A landscape with many peaks, sampled at points; each row gives a point and its height.
A climber steps from a point to the highest of its 2 nearest points, and stops where none of them is higher. Distance is the straight distance between rows; heights are no part of it.
(687) height 235: [-16  -9  12   0   3 -15 -31  16  19 -19  11 -17 -17  -9 -12   5  14 -12
  -6  -6  -7  11  19   3]
(55) height 249: [ 21  12 -26  24  21  40  19 -20   6  39 -32  30   2  15  25  -4  -4   9
  13  32 -14 -14  20  -5]
(778) height 285: [  7 -11  13 -43  21  23  16 -12  -8  19 -56   5 -20   6  53  10   0  -2
 -23  -4   3 -31   8  -3]
(599) height 420: [ -3 -17  -1  16   7  12   0  -1  15 -15  40 -28  45  -9 -50  20 -34  21
   7  14  36  34  16  14]
(469) height 379: [  0  29  -1  -1  12  19   6  -4   5  21  16   4   0  30  -7  20 -27  16
 -17   0  23   9  14  -7]
(295) height 206: [ 20  18  19  -6   8 -10   8 -22 -20  19 -34  22 -26 -18  -1  15  39 -15
 -32  -1 -25   1  21   7]
(683) height 395: [ 14  19 -24  -1  21  -6  39 -27 -24  53 -19   5  31 -17   5  17  -3  26
  26  35  19  -4  -2  16]
(700) height 363: [  7 -33  -1   7 -14   9 -35  13  15 -73  14 -23 -29  -1 -43 -22   3 -32
   3 -20 -20   5   6  13]
(542) height 493: [ 12 -19 -14  29  21 -19  -5  -7 -13  -5  22 -26  46 -20 -62   4 -12  24
  19  11  31  -2  19  27]
(308) height 227: [  4  31 -21   5   5  18   9 -15 -14  39 -16  51  17  13  26 -12   3   9
   0   6   7  -1   3 -11]
(261) height 214: [  0 -27 -28  25  -9  22   1   4 -22 -37  -7 -19 -61  -9 -29   1  21 -22
  37 -17 -38 -36  21  -5]
(666) height 271: [  9  -5 -44  27  20  27   5  -8  -9  20 -28   9  19   5   6  20 -27  17
  23  15  12  -3  36   7]
(89) height 297: [ 21   0 -12   1  20  -8  12  11 -16  20 -16   9 -33   6  17 -13  21   6
  26   4 -45  -8  17  -3]
(225) height 324: [ 19  33 -28   9   3  -7   2   2  -9  19  17  19  31  -3 -30  18 -11  20
  -2  12  28  18   9   1]
(260) height 456: [ 20 -56 -10  10  -8   4 -44  10  20 -77  35 -23 -11   3 -19 -16  -5 -30
   5  -5 -20  29 -19 -22]
(702) height 288: [  8   4 -21  16  34  -6  -2   6   3  12 -23   9  -7 -13 -25  13  28  12
   3  10  12   6  19  -7]
(31) height 170: [ 42  22 -10  13 -21 -19  -8  -7  -4   5  12   6  56 -29 -39 -13 -11   1
  -4   4  12  45 -23  44]
(582) height 626: [-13 -40 -24  11  -1   9 -18   9  16 -67  38  -1  -8  -6 -45  -9   9 -39
  21   1  14  43 -20 -11]
(369) height 364: [-19 -12  20 -46 -14  -8 -32  -6  26   3  16 -15 -20  47  13  10 -30   4
 -23 -18  15 -28  -1 -19]
(47) height 174: [-21   3  -6  21  13  25 -13  12   8 -18  10   6 -19   4  -4  -8   8   8
   2  -4  -8 -57  -7 -45]
(608) height 125: [ 19  29   9 -23 -13 -29  -8  18  -8  -9   8  17 -12 -13  10  -3  23  -2
 -23 -10 -11   7 -28 -10]
(483) height 358: [ 34  -2 -29   3  18 -19  43 -16 -20  53 -14  19  -5  -5  18  -2  11  22
  47  43  -8  22   4  -2]
(338) height 290: [  8 -24  23 -41  -2 -18 -35   7  17 -55  37 -37 -12  20  -1 -23 -29  15
 -16 -10 -20 -27 -11 -25]
(110) height 237: [-32  -2  14  -7 -17  18  12  10  11  20  -4  11  30  27  27  21 -17   1
  -9 -22  45   7 -32  -6]
(192) height 219: [ 13  20  29  18  -4   0  19  42   5 -21  21 -26  -5   8 -11  -8  -4  -6
   1 -28 -16  20 -22  -6]
(626) height 480: [-35 -33  -1  35   7  -1   0   8   1 -42  31 -17  -6  -9 -39   6  -3 -37
  18 -15  15  11  -8 -12]
(60) height 202: [-15  11 -14  11   1  21   2   4  -8  17 -11  25  -7  22  36 -14  -4  10
   4   5  -5 -41   0 -29]
(121) height 328: [-20  -8   5   0  30  43  11   0  12   9 -43  -6 -15  15  26   5   5  10
  -6  -3   4 -19  33 -10]
(43) height 334: [ -1   6 -31  11  19 -13   3 -32   4  32 -45  22   8 -15   0  23  19  10
   4  47  17   6  30   8]
(385) height 394: [-13   7   3  12  33  29  19  26  11 -15  14 -17  15  -2 -33   8   0  -3
   7  -5  27   3 -11 -15]
(804) height 477: [  5  16  27 -27 -11  -2 -19  -5  26   2  28  -8 -11  31   1  21 -28   2
 -37  -7   8  18  -7 -15]
(480) height 175: [ 24  16  24  22 -39 -26   2  11   7 -24  21 -14   3  -2   2 -24  11  -5
 -17 -14 -18  44 -27  12]
(21) height 264: [  9   4   5 -17 -13 -28  -6   8 -18  14 -14  -1 -26  -8   6 -24  16   0
  19  -6 -63 -53  -3   2]
(491) height 311: [  2 -15  12   8  12  -2  30  13 -38  32 -14  -2  -3  -2  -6  20  20  -5
  10 -12  -9  22  22  -7]
(627) height 382: [-33  -6   7 -10   6  42  25  10  15  -3 -14 -28 -10  24  18   1  -6   7
  -7 -19  44 -19  16   0]
(488) height 74: [-21  14  14 -42 -19   4 -28  17  14   9   3  21   1  10  42 -10 -15   5
 -17 -14 -13 -35 -21  -8]
(98) height 248: [-33 -22   1 -22  10   7   3  -1  12 -40  14 -24 -40  14  -5  -6   5  -2
  -4   4 -23 -48  45 -20]
(600) height 203: [-20   0  23 -19  -3  21   6 -13  14  31 -27  -8 -23  13  47  -6  18  16
  11  26 -42 -64   1 -13]
(298) height 210: [ 48   2 -21  21 -33 -24 -10   8 -13 -10  13   2  16   1 -29  -5 -21 -10
  14 -14   1  59 -24  30]
(30) height 84: [  8  -2  20  -2  -4   3 -23  10  43 -30  10 -25   4  -3   4   4 -31 -23
 -10   0 -19  40 -22  -3]
(448) height 141: [ 11  17   0  25   6 -15 -11   0  20  12  19   4  42  -1 -24 -14 -35  -6
   2   4  12  35 -34  29]
(263) height 327: [ 23   3 -15   3  17 -16  27  -8 -29  40 -22  27 -15 -14  43 -32  17   8
  24   6 -19  13   6  15]
(289) height 147: [-19  17   9 -23 -28   4  -4 -40  10   4  -5  55  20  -5  40   2 -14 -23
 -36   2  34   7 -34  -6]
(444) height 106: [  1  18  18 -30 -18  -2 -18 -10  18  -7  10  38  17  21  28 -17 -24 -18
 -34   1  -1 -16 -48 -11]
(440) height 176: [  5  14   9 -30 -10 -20 -20  23   3 -24  15 -13 -24  -5   3  -3  11  12
 -16  -8 -24 -28   5 -11]
(447) height 234: [ -7 -10  20 -16  -3   8  -6   7  -4   6 -12 -18  -7  -7  17 -18  29  17
  31  17 -66 -80   8 -12]
(116) height 292: [ 19  30   3  12  11 -20  40   5 -31  20 -21   4   0 -26   6 -17  15   7
   9  -7   2  14  -7  25]
(672) height 293: [-34 -24   6 -14   0   2 -21   0  24 -37  24  -9 -21  35  -9  -2 -19 -10
 -19  -4  15 -25  22 -14]
(321) height 255: [  4  12 -10  21   6 -16  30  38 -15 -18  -9 -12  -6  -4 -13 -20  15   0
  16 -15  -6  11  -4   8]
(412) height 119: [ 24  21   5 -11 -50 -53 -12  -3   0 -34  13  10 -20 -21  21 -10   6 -17
 -17 -12 -27  22 -37   5]
(546) height 296: [ 21 -23 -47  19  22  15  15 -29   5  38 -32  11  39 -13   8  30  -4  34
  29  62   8  -4  36  11]
(541) height 238: [-24 -21   8 -43 -11  -4 -18   8  11 -63  35 -39  -9   9 -17 -11  -8  24
 -10   5 -18 -63  28 -23]
(640) height 422: [  7   3  18   7  -7 -16   6 -18 -11   3  -6   9  51 -26   8  17 -20  -3
 -27   3  32  35 -20  21]
(585) height 53: [ 34 -28   2  10  -3  -8 -14   0  48 -27  -5 -39  12  -5   1 -23   1 -25
  -1  14 -26  65 -44  -8]
(374) height 553: [-11   3   1   4 -17 -25   6 -11 -15  25 -16  18  42 -30   4   8   9  -5
 -12  17  20  31  18  46]
(153) height 247: [ 13  -6 -17  10 -22 -15 -11  11 -19 -14  -9 -13 -53   7 -33  -4  40 -11
  11 -18 -37 -22  16   8]
(249) height 240: [ 14  18   5  14  14  -2   5   5  -9   8 -17  -6 -37 -15 -20  34  47  -5
  -4   3 -16 -10   6 -21]
(339) height 193: [-15  22  -6 -10 -24  11  -2 -27   0  29 -11  40   3  18  47   0  -1  18
 -21  -3  39 -10 -12  -7]
(565) height 111: [-26   8  29 -37 -48   4 -32 -12  20  12  -3   7 -10  23  47 -10 -22  12
 -20 -19  19 -63 -39   1]
(824) height 413: [-22  13 -13 -13 -10 -14  19 -28   3  29 -40  40  10 -23  30  20   1 -13
 -18  25  21  10  19  26]
(268) height 263: [ 32  22 -31  24 -21 -27 -26  -6 -32  12   7  27   8 -11 -25  16  -1  -6
   5  -2   8  39   6  22]
(555) height 317: [-12   7  25   4  -8 -21   4   1  -2  12   9   7  20  -2  24  20  -5  -7
 -22 -11  26  31 -47 -10]
(649) height 437: [  8   4 -23  28  23 -13  16 -10 -21  29 -10 -14  33 -18 -31  10   3  32
  32  26  12  -5  23  30]
(476) height 453: [-32  -7  -8  -4  27  67  16   9   8  -7  12 -31  18   0 -14   9 -22  11
  11 -14  50   0   6  -2]
(119) height 115: [ 12  18  13 -11   3 -16 -19  12  29 -10  20   5  11   4   4 -32 -38  -9
  -9 -13  -8  30 -17  24]
(318) height 251: [-24  -4  13   5   1  23  30  11 -22  49  -7  15  52  17  21   9 -17   7
   9  -9  30  13  -4   9]
(755) height 279: [ -3  11   8  10   6   4  55  13 -32  34   9  -6  33   3   2  18  -7  12
  14   4   4  15  20  14]
(108) height 357: [ 16 -48  11  -7  -8 -23 -32  10  28 -53  33 -28  -7  22   6 -19 -14  -7
  -7  -7 -32  11 -34 -41]
(718) height 162: [-30   7  40 -22 -10  10 -15 -21  11  27 -20  -2 -17  -3  39  -3  10  18
 -11  -8  -3 -74 -25 -11]
(40) height 298: [ -9 -17 -14   1   4   7 -24  19  -2 -35  15 -18 -42  -5 -47 -12  38 -20
  10 -21 -10   2  34   7]
(449) height 406: [-41 -18  -5  39  12  25  15  -1 -20 -26  35  -9 -18 -16 -49  -2  26 -25
  27  -5   7  15  27   6]
(699) height 355: [-14 -28   6  31  16   6  -1   8 -33   9   2 -15 -11 -13 -50  11  30  -5
  19 -23  11  22  20   4]
(487) height 245: [  3  13  22 -40  10   5  25 -35 -26  29 -31  29 -15 -17  40   4   3 -21
 -32  -4  -7   6  16   3]

For each start below, name the point where the climber stops.
(295) => (476)
(318) => (582)
(30) => (804)

Call two points neighbours if one is among the 2 nearest of the other. Go from one point of each pair to the other, from neighbour to neighbour, staying as high as possible. Name the lowest point that can't be avoided.
(804) and (374) => (110)
(804) and (582) => (541)
(476) and (542) => (385)
